Points, in no order, along strands that fork, close into loops and pass close to each other.
Points whose rows are less than 85.2 apart are linked; no others are. Some points are linked to none.
Z_442: -6,-19,16,-34,-19,-21,-7,36,-19,-1,-13,-25,-29,31,33,-4,21,-32,-32,-6,-5,22,-31,-53,-9,32,12,-1,42,-43
Z_440: 0,-46,-4,-23,-14,-13,59,-20,-63,-10,0,-39,-4,48,-31,-12,-4,-23,33,-23,-8,28,49,-27,-16,-1,44,-3,5,-42
Z_652: 9,14,10,37,34,-38,-29,33,8,25,-28,8,6,-17,25,23,20,-22,-16,15,-14,27,-44,-42,3,39,-56,-25,4,-31
Z_231: -8,-23,10,13,-29,-19,8,53,-20,5,-33,-30,-38,60,54,-2,29,-12,-56,27,-9,17,-22,-30,-22,62,-11,27,41,-42
Z_423: -46,27,-5,10,-20,-16,-7,0,40,-6,18,-4,7,12,22,9,6,13,-34,10,-9,-30,9,41,5,-11,-18,27,-14,44
Z_706: 6,14,30,3,27,-8,-56,51,38,19,-11,18,28,-4,44,28,23,-6,-34,23,8,10,-88,-29,7,44,-26,-15,16,43
Z_933: 38,17,21,-32,15,39,-39,3,47,-6,19,37,28,-44,-20,5,-1,20,25,-7,25,-26,-60,17,20,-31,10,-14,2,74
Z_915: -51,76,33,-24,10,-10,-40,10,45,-3,16,-45,-6,26,40,36,50,-11,-65,15,-21,-48,-31,10,13,-13,-33,40,32,-17
Z_99: -38,-3,11,-52,-49,7,32,-29,-19,-20,27,-32,-25,56,7,-7,-3,-25,-14,-23,-10,-10,27,-32,-19,-16,35,29,13,-4
Z_844: -46,51,-1,8,-1,-45,-6,-35,21,-10,20,-18,8,-45,-18,17,14,3,-15,-32,-12,-32,34,82,10,-45,-44,-7,-33,-16
Z_552: -28,56,30,-37,27,-19,-31,31,11,-8,-4,-46,-39,-2,28,26,53,-25,-57,-13,-16,-27,-45,-48,5,2,-23,14,40,-70
Z_466: 68,4,-2,-16,21,37,-8,-18,9,3,8,29,6,-51,-56,-8,-7,2,44,-17,11,5,-23,-23,13,-33,27,-44,8,13
Z_497: 21,-53,13,-36,-21,49,59,-22,-39,-8,11,-19,-7,42,-48,-18,-33,0,63,-18,2,10,21,-14,-28,-17,64,8,17,27
Z_205: 5,20,-6,-24,-14,26,28,-65,-20,-25,28,7,-5,-32,-65,-4,-10,1,33,-42,1,-27,39,15,6,-67,26,-4,-18,-2
Z_912: -51,58,5,42,-1,-43,1,-2,30,-3,5,-35,-20,16,22,36,39,-16,-54,20,-36,-29,26,25,2,-6,-53,37,6,-41
Z_324: -4,-46,-13,20,-22,62,18,-7,-7,-14,-8,18,-2,-1,4,-30,-66,53,21,25,45,3,54,57,-14,8,22,32,-11,54
Z_648: 48,14,-21,14,33,-10,-1,-38,-27,0,-6,14,12,-70,-64,-16,0,-1,41,-26,-11,14,26,1,26,-33,10,-45,-16,-54
Z_805: -34,-29,-17,-15,-42,5,57,-29,-32,-6,17,-23,-13,53,-17,-8,-18,3,14,-7,0,4,61,1,-18,-13,32,18,-10,3
Z_221: 15,-5,11,-34,2,-26,-16,22,-24,-4,-11,-19,-10,8,17,-2,20,-40,-13,-20,-6,27,-25,-64,2,21,8,-26,30,-57
Z_377: 36,-37,-16,41,31,32,-29,25,7,18,-35,39,24,-53,4,-6,-40,39,15,28,41,12,-17,33,0,30,-12,-19,-10,51
Z_90: -16,22,-19,47,19,-51,3,-26,-11,5,-9,4,11,-46,-18,8,10,-6,3,-10,-21,3,35,22,10,-12,-41,-27,-38,-57
Z_802: 0,-65,3,10,-40,-12,34,57,-24,11,-27,-23,-16,90,47,-16,5,-3,-33,33,-1,33,-10,-7,-26,63,15,24,34,12
Z_375: 61,-50,-14,17,27,9,-16,42,-13,33,-36,24,23,-7,-2,-12,-15,3,32,18,16,45,-45,-26,-3,54,8,-33,3,17
Z_757: 11,14,3,-52,-14,19,16,-46,-10,-24,37,-3,0,7,-39,0,3,-32,28,-42,-5,-9,-6,-43,-6,-40,38,-10,0,-1
Z_49: 78,-43,-19,35,46,19,-26,30,-10,34,-38,36,24,-42,-21,-16,-23,13,44,21,18,39,-34,-22,10,36,8,-48,0,4
Z_407: -7,31,11,-30,-4,22,-6,-40,29,-23,28,17,15,-54,-33,-8,-11,27,19,-30,20,-44,5,62,11,-56,2,0,-16,39
Z_61: 71,7,5,-48,13,12,-5,-16,-14,-18,21,-4,-2,-15,-41,-11,11,-34,39,-37,-8,34,-30,-66,5,-18,44,-46,18,-37
Z_748: 12,-27,-10,14,9,-45,31,-4,-57,7,-23,-20,6,18,-14,-8,1,-26,24,-16,-20,42,41,-36,1,15,8,-27,0,-83
Z_728: -41,-15,-4,-39,-51,2,52,-32,-27,-17,26,-31,-15,61,-5,-6,-14,-17,5,-15,-8,-4,53,-15,-22,-22,39,28,-1,1
Z_338: 54,19,7,-54,18,-12,-19,-9,-14,-23,20,-12,-6,-20,-18,-5,17,-46,26,-43,-8,36,-33,-74,7,-18,30,-50,17,-60
Z_485: 6,-31,-33,26,8,13,39,-35,-56,-2,-18,-5,-2,-24,-47,-17,-32,24,38,-8,14,19,97,40,4,-9,17,-14,-22,-46
Z_12: -45,17,16,-14,-37,6,-6,13,41,-9,19,-3,-8,56,50,-3,18,7,-54,27,-14,-28,-4,-2,-5,10,8,54,12,47
Z_138: -18,-24,-37,72,-10,-19,17,22,-13,22,-17,7,-15,11,20,-2,-19,18,-12,30,4,21,46,42,-7,28,-31,8,-24,-8
Z_123: -61,68,-2,28,-7,-48,5,-23,34,-13,17,-31,-13,-6,4,31,34,-11,-46,0,-33,-37,41,47,9,-25,-47,22,-6,-34
Z_739: -52,61,31,-50,4,-7,-25,8,37,-13,23,-47,-16,22,30,26,53,-21,-60,-8,-19,-47,-24,-16,9,-23,-14,34,35,-32
Z_591: 50,18,2,-24,17,36,-14,-23,19,-11,22,29,10,-58,-56,-1,1,3,38,-18,17,-7,-34,-4,18,-45,19,-33,6,27
Z_218: 46,-56,-8,25,29,46,19,-2,-40,13,-29,15,2,-35,-45,-29,-46,29,54,20,27,24,49,26,5,0,27,-23,9,-14
Z_81: -56,13,-36,46,-31,-25,28,-13,11,-3,8,-6,-18,12,12,4,-8,15,-27,8,-2,-16,77,54,-2,-4,-20,29,-23,4
Z_902: 4,-2,-3,-25,-17,57,37,-59,-31,-22,20,10,-13,-17,-63,-12,-25,8,46,-35,4,-20,47,17,-4,-60,39,5,-6,12
Z_616: -42,17,8,-48,-43,25,9,-43,10,-26,43,0,-1,31,-1,-9,-12,3,-5,-15,-1,-42,14,-1,-9,-45,24,29,-10,54
Z_104: 31,-19,-11,4,8,50,3,-17,-5,0,-9,25,3,-53,-39,-13,-35,32,29,-2,34,-9,25,30,5,-14,16,-15,-2,25
Z_453: 16,-74,2,-3,-25,1,27,52,-28,15,-24,-9,0,70,24,-17,-10,2,-2,22,16,40,-20,-18,-26,60,28,8,19,34
Z_831: 18,-6,2,-28,-4,44,0,-18,11,-8,18,24,7,-19,-25,-11,-22,16,30,-6,20,-21,-21,-2,0,-21,24,-1,1,63
Z_567: 37,6,9,6,38,5,-54,31,37,16,-11,36,35,-45,5,13,-1,13,10,14,22,3,-71,7,16,19,-17,-23,-4,65
Z_88: -16,-8,9,-7,-16,43,-37,33,43,6,9,38,30,18,43,-14,-9,36,-12,35,24,-12,-52,20,-4,19,13,27,-16,115
Z_36: 87,0,-3,-32,20,38,6,-17,0,0,16,16,-1,-30,-64,-16,4,-14,51,-24,-5,31,-22,-48,13,-33,49,-54,21,-12
Z_185: 2,49,17,-64,13,-11,-29,-22,21,-27,42,-5,7,-18,-16,17,24,-37,2,-33,-3,-13,-45,-36,14,-48,12,-18,8,-7
Z_919: -14,3,0,40,-12,-11,1,40,21,17,-19,-1,-14,45,54,15,22,-3,-56,40,-13,6,-17,-13,-12,54,-22,24,15,10
Z_665: -41,15,-28,65,-9,-37,19,-3,12,8,-3,2,-17,-22,15,6,-5,13,-20,8,-12,-6,62,67,-3,-2,-48,13,-37,-16
Z_749: 10,-6,5,-49,-20,27,22,-37,-15,-11,24,-4,-4,17,-36,-7,-12,-19,30,-29,4,-8,-2,-32,-10,-26,38,-1,1,17
Z_143: 10,-12,-29,36,25,-12,25,-37,-52,11,-18,1,6,-43,-52,-16,-17,10,39,-15,-3,21,71,26,12,-11,5,-28,-29,-73
Z_649: -28,33,21,-44,-20,20,-18,-28,43,-20,42,13,16,-4,2,-4,-2,16,1,-17,9,-55,-19,44,7,-47,3,19,-21,76
Z_314: 8,19,30,-73,-19,32,-10,-22,18,-24,46,13,4,17,-2,0,3,-18,9,-32,0,-20,-45,-42,-7,-35,38,10,10,50
Z_550: 36,-26,-7,-20,0,1,1,-1,-12,4,-5,2,6,8,-14,-7,-6,-18,25,-9,4,25,-19,-45,-3,14,26,-26,11,0
Z_967: -39,67,30,15,13,-16,-40,19,48,4,5,-30,-6,25,41,44,49,-1,-67,28,-30,-42,-27,20,4,9,-48,52,25,-17
Z_679: 21,29,16,29,46,-48,-45,23,22,19,-13,15,19,-47,13,27,21,-20,-4,7,-16,20,-55,-22,15,21,-60,-41,-9,-20
Z_163: 20,-13,-13,65,38,-47,-8,16,-21,37,-40,21,11,-31,12,1,-11,-4,19,17,-19,34,2,-14,8,29,-50,-34,-28,-58
Z_25: 29,21,7,-22,12,30,-13,-31,28,-15,24,29,12,-67,-47,-4,-5,19,34,-28,17,-30,-16,33,19,-54,11,-19,-5,36
Z_689: -26,70,29,-55,11,-27,-47,-24,43,-8,41,-14,16,-12,-1,29,29,-27,-15,-20,-5,-34,-44,22,31,-50,-20,-7,10,13
Z_239: 65,-19,1,-23,14,51,-22,14,23,8,-4,35,20,-23,-24,-11,-13,13,32,4,32,10,-52,-32,6,13,31,-23,10,64
Z_391: 1,8,20,26,12,-27,-10,54,-15,9,-43,-33,-40,17,48,12,40,-15,-51,19,-24,12,-41,-52,-12,51,-48,14,33,-87
Z_358: -16,16,-5,27,16,-15,-32,6,35,10,1,12,23,-42,13,10,-12,26,-13,5,8,-18,-14,67,6,-4,-39,-7,-27,42
Z_190: -32,-29,-35,10,-36,12,49,-11,-28,1,5,-15,-12,42,-7,-13,-39,15,12,12,9,3,77,31,-16,-2,24,32,-24,12
Z_252: -32,-39,-48,48,-22,4,45,0,-27,5,-5,-4,-14,27,8,-14,-40,27,3,19,19,13,87,67,-14,9,6,28,-29,-2
Z_894: -18,-4,-4,32,-14,-6,-14,46,30,20,-15,15,8,29,49,10,9,12,-42,37,3,3,-26,4,-3,43,-19,21,-3,50
Z_29: -6,7,-12,88,-2,-34,14,33,10,27,-27,-1,-29,32,50,25,20,-1,-43,50,-19,12,13,9,-17,48,-68,29,-1,-30
Z_547: -21,6,23,-79,-35,2,9,-23,-18,-31,28,-26,-27,35,3,-5,12,-39,-13,-35,-5,-13,-9,-53,-12,-22,42,15,27,-18
Z_980: -14,-52,-48,55,-5,2,40,-5,-49,3,-18,0,-8,13,-7,-13,-44,31,22,19,22,23,99,64,-7,10,-2,11,-31,-32
Z_456: -16,-7,-35,11,-12,-3,37,-41,-37,-12,2,-8,-5,-7,-46,-6,-16,6,27,-15,6,0,75,30,4,-23,12,-4,-30,-29
Z_810: 30,-21,-22,-5,7,16,22,-28,-33,-1,-7,1,5,-19,-54,-13,-11,0,46,-11,8,19,26,-11,6,-15,26,-28,-7,-25
Z_64: -23,5,-20,86,-1,-14,-5,41,37,19,-11,28,-11,-22,65,10,-12,30,-33,38,0,-5,32,94,-16,32,-54,39,-33,37
Z_9: 7,8,27,27,22,-15,-35,57,26,28,-30,19,9,7,57,30,27,-5,-38,32,-3,23,-76,-37,-6,61,-41,-8,20,13
Z_512: 27,-16,28,-60,-13,39,-23,15,20,-7,16,28,19,20,18,-17,-5,-4,5,-6,14,6,-77,-50,-4,13,41,2,14,81
Z_620: 8,5,28,-28,10,3,-51,45,36,9,1,18,25,13,45,14,20,-6,-33,18,12,6,-88,-40,6,37,-2,-4,18,58
Z_176: -8,31,25,-47,-13,37,-20,-39,39,-25,40,18,17,-33,-15,-9,-7,31,18,-31,11,-56,-19,67,11,-64,2,14,-19,70
Z_609: 32,-70,-4,0,-7,9,14,39,-23,21,-32,3,14,45,16,-15,-14,4,16,20,20,44,-31,-23,-16,62,21,-12,13,28
Z_379: -22,32,2,-44,-10,-26,1,-36,-7,-25,28,-18,-4,-3,-21,12,18,-39,-7,-34,-4,-12,10,-38,4,-33,13,-12,6,-41
Z_635: 11,-2,-18,26,26,-7,-13,-13,-4,5,-11,17,11,-56,-23,1,-14,16,19,-7,7,-2,12,29,9,-9,-23,-24,-25,-6
Z_328: -31,18,22,-33,-16,3,-25,15,36,-10,19,0,7,39,40,-2,13,0,-40,16,-5,-22,-33,-18,-1,8,8,28,10,52
Z_798: -8,42,-1,-36,-11,1,14,-65,-5,-37,39,4,7,-40,-65,6,12,-11,19,-50,-5,-28,26,18,12,-71,12,-12,-23,-11
Z_709: 11,-50,-2,-6,-10,65,49,-23,-37,-2,-1,-1,-8,8,-41,-22,-53,30,54,9,25,2,55,23,-17,-18,44,12,2,29
Z_236: 16,34,-6,-19,21,-23,-14,-35,3,-15,21,-1,12,-42,-42,10,14,-22,15,-32,-3,-3,-4,-20,20,-40,1,-38,-10,-32
Z_437: -29,43,21,21,10,-29,-29,24,43,12,-3,-11,4,9,42,34,31,-3,-50,29,-20,-16,-25,10,8,17,-49,23,14,4
Z_363: -1,44,16,18,43,-54,-46,-1,24,11,-1,4,22,-51,-3,29,18,-14,3,-4,-17,1,-41,13,23,-8,-55,-40,-15,-18
Z_580: 15,-47,1,-20,-15,56,67,-32,-49,-12,6,-14,-15,25,-59,-19,-33,12,62,-20,0,8,59,2,-23,-35,53,13,4,11
Z_936: 23,-54,11,-40,-28,40,24,3,-16,2,2,1,9,46,0,-20,-24,6,26,-3,10,15,-24,-30,-23,22,54,7,14,58
Z_21: -4,-1,31,-55,-27,53,-7,-21,24,-19,36,25,13,28,2,-20,-13,0,15,-13,3,-32,-42,-26,-14,-27,43,19,-1,87
Z_110: -51,24,31,-44,-34,15,-3,16,24,-18,20,-38,-33,62,49,-1,34,-5,-73,5,-14,-44,-11,-30,-9,-1,11,61,33,-6
Z_949: 44,-19,1,17,29,44,-40,15,22,9,-19,42,25,-70,-12,-10,-30,42,23,16,49,0,-34,38,9,12,-1,-20,-1,54
Z_115: -7,-36,10,17,-41,-10,21,55,-19,2,-24,-28,-37,92,61,-6,26,-7,-57,37,-7,19,-10,-10,-23,67,3,48,48,-14
Z_910: -17,48,-2,-29,-3,-14,2,-60,5,-34,35,-5,18,-55,-53,8,12,0,13,-46,-1,-40,18,43,19,-68,-6,-8,-26,-7
Z_415: -24,21,27,-48,-1,-4,-31,29,23,-6,10,-5,-3,24,38,8,26,-15,-48,-1,-2,-11,-47,-40,3,12,5,10,27,19
Z_586: -29,23,13,-39,-30,17,-3,-34,30,-26,40,7,13,5,2,-6,-5,12,-4,-8,1,-44,-7,16,5,-41,17,21,-12,61
Z_50: -1,-34,-9,-9,-7,-35,39,-9,-54,0,-12,-35,-4,35,-19,-10,5,-22,19,-23,-15,34,45,-32,-4,6,22,-20,7,-73
Z_994: -45,34,-9,8,-3,-49,11,-25,-9,-10,8,-26,-13,3,-5,14,23,-27,-26,-14,-17,-8,42,-18,5,-15,-15,-5,-2,-61
Z_833: 30,-12,2,36,31,-60,1,15,-42,30,-38,-5,1,-5,10,-7,11,-25,19,-3,-31,55,1,-56,5,27,-22,-34,-2,-100
Z_468: -30,41,15,-1,8,-24,-10,17,4,-5,-18,-52,-43,16,29,24,48,-20,-62,-5,-20,-26,-9,-39,-5,8,-35,26,33,-87
Z_976: 2,-77,-10,-8,-10,-16,73,9,-60,-5,-13,-36,-4,67,-22,-16,-16,-8,35,-8,-9,35,47,-4,-18,14,40,1,3,-27
Z_928: -17,35,5,77,1,-24,-9,35,51,15,-11,-1,-14,22,61,42,36,11,-50,57,-31,-17,-1,52,-7,38,-65,58,-1,7
Z_653: -36,29,-5,18,1,-39,-5,-13,15,-4,-1,-8,3,-8,3,15,18,-14,-24,-2,-14,-12,13,6,12,-11,-30,-9,-5,-22
Z_71: 44,-53,-18,32,28,50,4,11,-27,19,-34,24,13,-26,-26,-24,-47,34,42,28,39,28,19,17,2,23,12,-18,8,14
Z_329: 38,-25,0,16,17,64,-13,-5,10,-3,-13,38,10,-65,-22,-20,-40,43,26,14,48,-6,11,48,7,-7,5,-11,7,41
Z_220: 18,-14,25,-57,-18,57,-13,-1,25,-9,25,30,12,27,9,-22,-16,6,19,-8,9,-17,-61,-38,-11,-2,47,16,6,95
Z_372: 3,-33,-23,26,-11,43,3,4,2,1,-9,23,10,-17,3,-20,-47,44,11,25,43,3,24,46,-5,19,7,13,-13,51
Z_726: 44,-21,-19,68,54,-24,-18,13,-23,35,-42,33,16,-58,-9,-9,-21,12,35,13,-11,34,-2,-1,12,27,-37,-45,-33,-50
Z_261: 29,-38,-20,56,36,26,-14,12,-12,15,-40,31,18,-49,-11,-15,-47,34,26,20,33,19,11,39,7,29,-12,-20,-14,3
Z_291: -45,-16,-49,48,-42,-13,39,6,-3,5,5,-3,-30,39,29,0,-18,20,-19,24,2,-1,92,71,-16,12,-3,46,-26,6
Z_982: 29,27,32,-71,-9,35,-16,-34,24,-35,55,10,3,-5,-23,7,11,-25,23,-43,-2,-23,-55,-45,5,-54,39,-7,13,33
Z_906: -12,-28,-33,56,-7,-33,31,13,-30,26,-26,-5,-8,28,10,-1,-8,-7,-5,21,-9,26,43,6,-6,32,-22,-8,-15,-40
Z_647: -52,12,18,-30,-50,13,7,12,26,-17,18,-24,-19,76,49,-13,26,-1,-66,23,-15,-28,10,-18,-11,7,15,65,26,17
Z_660: -14,-44,-28,30,-25,-3,32,37,-7,21,-21,3,-5,64,32,-8,-18,5,-13,34,12,23,22,11,-16,45,3,21,0,24
Z_62: 37,-1,10,-41,18,-26,-27,14,-21,-9,2,-14,-16,-10,6,-9,22,-42,5,-35,-11,37,-38,-70,1,11,15,-41,20,-62
Z_714: -28,29,6,26,9,-12,-33,20,56,17,2,17,22,-23,41,15,5,32,-25,18,2,-19,-19,86,8,3,-44,17,-25,63
Z_779: -34,28,-21,57,8,-62,17,-24,-25,6,-12,-7,-10,-23,-12,12,12,-12,-10,-6,-33,6,65,10,8,-12,-44,-16,-31,-81
Z_599: 0,-46,-16,15,-15,58,33,-19,-31,-7,-9,5,-5,2,-22,-22,-55,41,39,14,38,4,68,51,-12,-8,27,18,-8,26
Z_309: -32,49,-1,-10,0,-25,-5,-45,25,-20,28,-13,14,-53,-23,9,8,10,-6,-42,1,-43,26,81,14,-54,-31,-2,-30,2
Z_568: -18,55,29,-55,7,-17,-38,-13,37,-17,40,-10,10,-10,-3,20,23,-22,-12,-25,-1,-29,-47,-14,24,-43,-1,-1,10,10
Z_610: 30,2,-29,27,34,-17,7,-33,-39,9,-20,8,14,-50,-52,-13,-5,4,44,-25,-11,22,41,6,17,-21,6,-44,-25,-72
Z_849: 21,-37,-32,60,38,-34,25,-1,-62,34,-45,4,11,-7,-17,-13,-23,0,43,11,-11,43,51,2,4,22,-9,-30,-26,-76
Z_503: 44,30,-8,-4,29,-3,-12,-41,-3,-11,15,15,10,-75,-67,-2,10,-4,37,-38,-4,-2,1,5,27,-52,6,-48,-13,-36
Z_65: -2,-28,-4,-23,-25,23,5,4,3,-2,0,11,7,33,11,-11,-20,6,3,8,16,-5,-16,-19,-7,12,30,11,-1,56
Z_950: -22,36,30,-19,18,-10,-42,43,21,-2,-11,-30,-25,13,47,30,43,-20,-59,7,-14,-18,-61,-42,-1,22,-27,20,39,-38
Z_94: -18,32,33,-37,11,-10,-45,40,28,-4,2,-9,1,9,43,19,34,-21,-52,6,-5,-6,-70,-41,8,16,-13,8,36,1
Z_105: 18,-10,12,-25,-5,72,-12,-12,28,-8,8,42,11,-26,-10,-24,-34,38,31,7,29,-29,-24,24,0,-20,30,11,-4,91
Z_626: 40,-78,-14,8,19,18,48,12,-48,15,-27,-12,10,19,-38,-23,-31,5,59,8,10,42,35,-4,-8,18,39,-14,4,-14
Z_788: 3,-16,7,-23,-9,67,-26,11,35,-7,6,38,26,2,20,-26,-27,44,11,21,26,-22,-42,12,-8,3,26,26,-11,116
Z_80: -34,30,9,15,-4,2,-47,33,56,13,10,22,28,4,53,5,9,29,-31,31,1,-23,-38,62,5,11,-22,31,-10,87
Z_84: 36,44,17,-69,9,7,-20,-35,26,-35,50,3,7,-25,-30,14,19,-32,18,-46,2,-11,-47,-34,15,-56,28,-25,9,2
Z_846: 5,-1,10,32,20,-26,-25,44,11,27,-35,12,5,5,40,18,17,-14,-29,26,-8,28,-50,-39,-2,54,-42,-19,14,-4
Z_619: -8,-7,28,-69,-27,-1,-16,41,-18,-12,-4,-32,-46,25,32,-12,27,-30,-41,-8,-9,3,-47,-59,-9,18,31,7,46,-41
Z_701: 6,24,35,12,33,-36,-33,53,5,10,-35,-19,-30,-13,38,27,42,-28,-39,11,-23,16,-56,-61,-4,40,-58,-6,29,-79
Z_293: 14,-31,-17,-15,-10,9,44,-38,-51,-7,-1,-21,2,13,-52,-10,-11,-9,42,-26,-2,16,46,-16,-6,-15,40,-13,-3,-30
Z_427: -40,24,-16,43,-7,-62,25,-19,-26,5,-12,-23,-14,10,-1,11,23,-24,-22,-1,-32,8,60,-14,6,-3,-42,-3,-11,-92
Z_608: -58,72,3,15,-10,-53,-1,-34,32,-4,20,-27,-1,-20,-5,22,28,-9,-35,-19,-26,-37,46,77,14,-41,-51,11,-18,-20
Z_838: 25,-29,-3,19,22,-59,12,7,-60,21,-32,-19,3,16,7,-16,7,-32,24,-11,-31,57,17,-52,7,24,0,-33,9,-108
Z_279: -4,-6,-11,72,-6,-20,18,48,4,22,-33,-7,-29,53,58,18,28,-5,-49,45,-18,15,3,-9,-22,61,-47,32,16,-25
Z_216: 53,39,6,-27,39,-13,-47,-8,32,-4,21,16,20,-61,-35,20,21,-20,28,-27,1,8,-65,-21,32,-26,1,-53,2,0
Z_585: 24,-84,-13,6,7,-13,58,17,-54,8,-18,-29,7,47,-24,-12,-20,-2,44,4,2,42,32,-6,-18,24,39,-11,2,-23
Z_959: -11,11,-14,100,2,-30,12,41,32,27,-22,13,-20,14,54,29,17,13,-39,58,-20,4,19,44,-13,47,-76,41,-18,2
Z_505: -43,39,32,-62,-18,10,-21,22,19,-16,16,-39,-36,36,45,4,40,-14,-69,-8,-15,-46,-30,-40,-7,-6,9,42,38,-24
Z_306: -6,-5,13,22,-7,-21,11,46,-23,4,-34,-43,-52,48,51,4,33,-14,-57,18,-21,2,-14,-37,-19,56,-31,30,41,-87
Z_355: 40,-67,-8,17,26,37,45,-6,-54,12,-23,-4,5,1,-53,-22,-34,25,62,13,18,28,57,12,-1,-1,42,-16,8,-15
Z_70: 60,-15,-21,43,46,1,-20,11,-9,30,-29,29,20,-64,-29,-11,-17,13,45,6,7,33,-19,-7,13,16,-7,-50,-11,-24
Z_44: -23,7,8,-2,-7,21,-43,40,57,10,11,30,31,20,50,-4,3,30,-32,39,9,-15,-54,29,4,25,2,28,-16,100
Z_302: -11,4,2,-4,-7,36,-16,-13,30,-19,14,18,15,-38,6,-15,-29,47,1,-3,26,-38,2,73,3,-21,-2,18,-19,68
Z_945: -27,41,-12,26,13,-50,-5,-30,5,-3,6,-3,13,-50,-20,14,8,-2,-7,-27,-13,-17,35,48,10,-32,-44,-21,-39,-41
Z_768: -20,42,10,10,26,-47,-28,0,20,9,4,-5,9,-32,3,30,24,-18,-15,-4,-19,-8,-18,8,18,-11,-49,-22,-7,-19
Z_449: -4,-12,-16,32,0,0,-21,32,22,15,-11,24,19,0,34,7,-10,18,-21,30,14,7,-32,17,-2,32,-16,4,-15,54
Z_46: 61,-38,-16,31,39,-28,-1,19,-37,33,-38,9,23,-13,-8,-18,-9,-10,42,5,-11,55,-15,-45,1,35,3,-44,-8,-53
Z_725: 12,24,0,-45,-5,-10,2,-47,-11,-28,28,-12,-2,-13,-37,8,13,-35,16,-45,-7,-2,4,-43,12,-43,24,-25,0,-36
Z_114: -29,17,-6,-29,-23,-17,12,-30,1,-16,22,-9,-5,12,-12,7,4,-20,-10,-13,-4,-13,18,-18,2,-22,12,-3,-4,-5
Z_794: -22,-3,-4,-25,-25,4,6,-11,7,-10,13,-2,5,29,11,-3,-2,-4,-8,-4,2,-10,3,-21,-6,0,19,8,-1,29
Z_63: -15,-3,-21,24,2,-1,-17,15,21,4,-8,22,15,-16,18,1,-15,22,-11,20,16,-3,-8,31,4,14,-14,3,-20,50
Z_705: -14,-33,-45,56,-2,-23,41,-5,-46,16,-17,-5,-2,15,-11,-5,-25,9,14,10,4,29,73,29,-3,11,-9,-6,-24,-47
Z_307: -17,-3,32,-82,-34,6,-6,7,-16,-22,18,-28,-33,33,26,-7,18,-35,-29,-24,-4,-8,-29,-61,-13,-7,39,9,36,-15
Z_387: 32,-28,-16,9,13,38,12,-24,-30,3,-14,19,3,-46,-52,-22,-30,25,45,0,27,7,36,15,10,-17,24,-23,-4,-4
Z_113: 22,-43,12,-42,-25,46,37,-18,-25,-8,12,-2,-8,36,-32,-19,-21,-4,49,-21,6,4,-4,-29,-21,-6,58,4,14,35
Z_447: -29,3,-17,-11,-21,-9,25,-36,-14,-15,16,-7,-4,-3,-27,2,-6,-9,3,-20,0,-8,45,5,5,-26,9,-2,-19,-7
Z_137: 26,-6,-6,63,37,-58,1,6,-39,37,-39,14,8,-28,13,2,1,-16,21,13,-36,44,4,-36,6,25,-45,-33,-25,-84
Z_502: 6,-8,3,-27,-15,60,19,-41,-3,-17,20,19,-5,-21,-44,-16,-29,16,42,-16,11,-27,15,8,-5,-38,32,2,-4,47
Z_985: 15,-7,33,-51,-8,21,-36,25,27,-6,10,20,21,17,30,-4,9,-13,-13,2,19,1,-82,-44,0,24,22,2,15,69
Z_562: -39,40,5,24,-4,-33,5,6,11,-5,-5,-39,-35,34,32,29,35,-18,-60,11,-25,-23,13,-15,3,10,-40,29,24,-63
Z_871: -20,45,13,60,5,-19,-22,40,52,19,-12,-6,-5,26,61,42,39,8,-60,49,-29,-16,-30,25,-1,40,-62,47,11,12
Z_362: -25,-10,-39,91,-2,-31,21,14,-9,18,-18,16,-21,-4,29,4,-20,19,-14,27,-8,14,75,72,-14,21,-46,18,-36,-26
Z_643: 50,-62,-16,12,17,25,2,34,-21,25,-36,17,20,7,-11,-19,-26,14,37,20,26,39,-26,-18,-8,44,27,-21,5,37
Z_603: -40,15,3,-37,-44,41,30,-58,-3,-32,39,3,-10,24,-20,-19,-24,10,16,-29,-3,-47,31,7,-15,-56,36,34,-17,53

A fork is a point with three links, a tip a point with one. Leave the first point through the second and follow the links. Name the first fork or tip that comes.
Z_36 / Z_466: Z_603
Z_71 / Z_261: Z_387
Z_372 / Z_324: Z_113
Z_994 / Z_427: Z_844
Z_503 / Z_648: Z_114
Z_387 / Z_104: Z_218

A piece is two or more points that can be reached from each other along the links. Count, over all rows, the pieces, the separate loops (a circle has one, a figure eight two, a Y none), the forks (points with three links) and the tips (points with one).
pieces: 4
loops: 6
forks: 8
tips: 4

How many points has the smallest loop of links through each point below? Write - if it is on no loop.
Z_610: 11
Z_665: 9
Z_114: 9
Z_329: 8

Name the points in between on the shortest way along the links from the first point to the second, in order.
Z_427 / Z_9: Z_994 Z_653 Z_768 Z_363 Z_679 Z_652 Z_846
Z_70 / Z_115: Z_49 Z_375 Z_643 Z_609 Z_453 Z_802
Z_329 / Z_585: Z_104 Z_387 Z_218 Z_355 Z_626
Z_647 / Z_959: Z_110 Z_505 Z_739 Z_915 Z_967 Z_437 Z_871 Z_928
Z_218 / Z_137: Z_387 Z_810 Z_293 Z_440 Z_50 Z_748 Z_838 Z_833
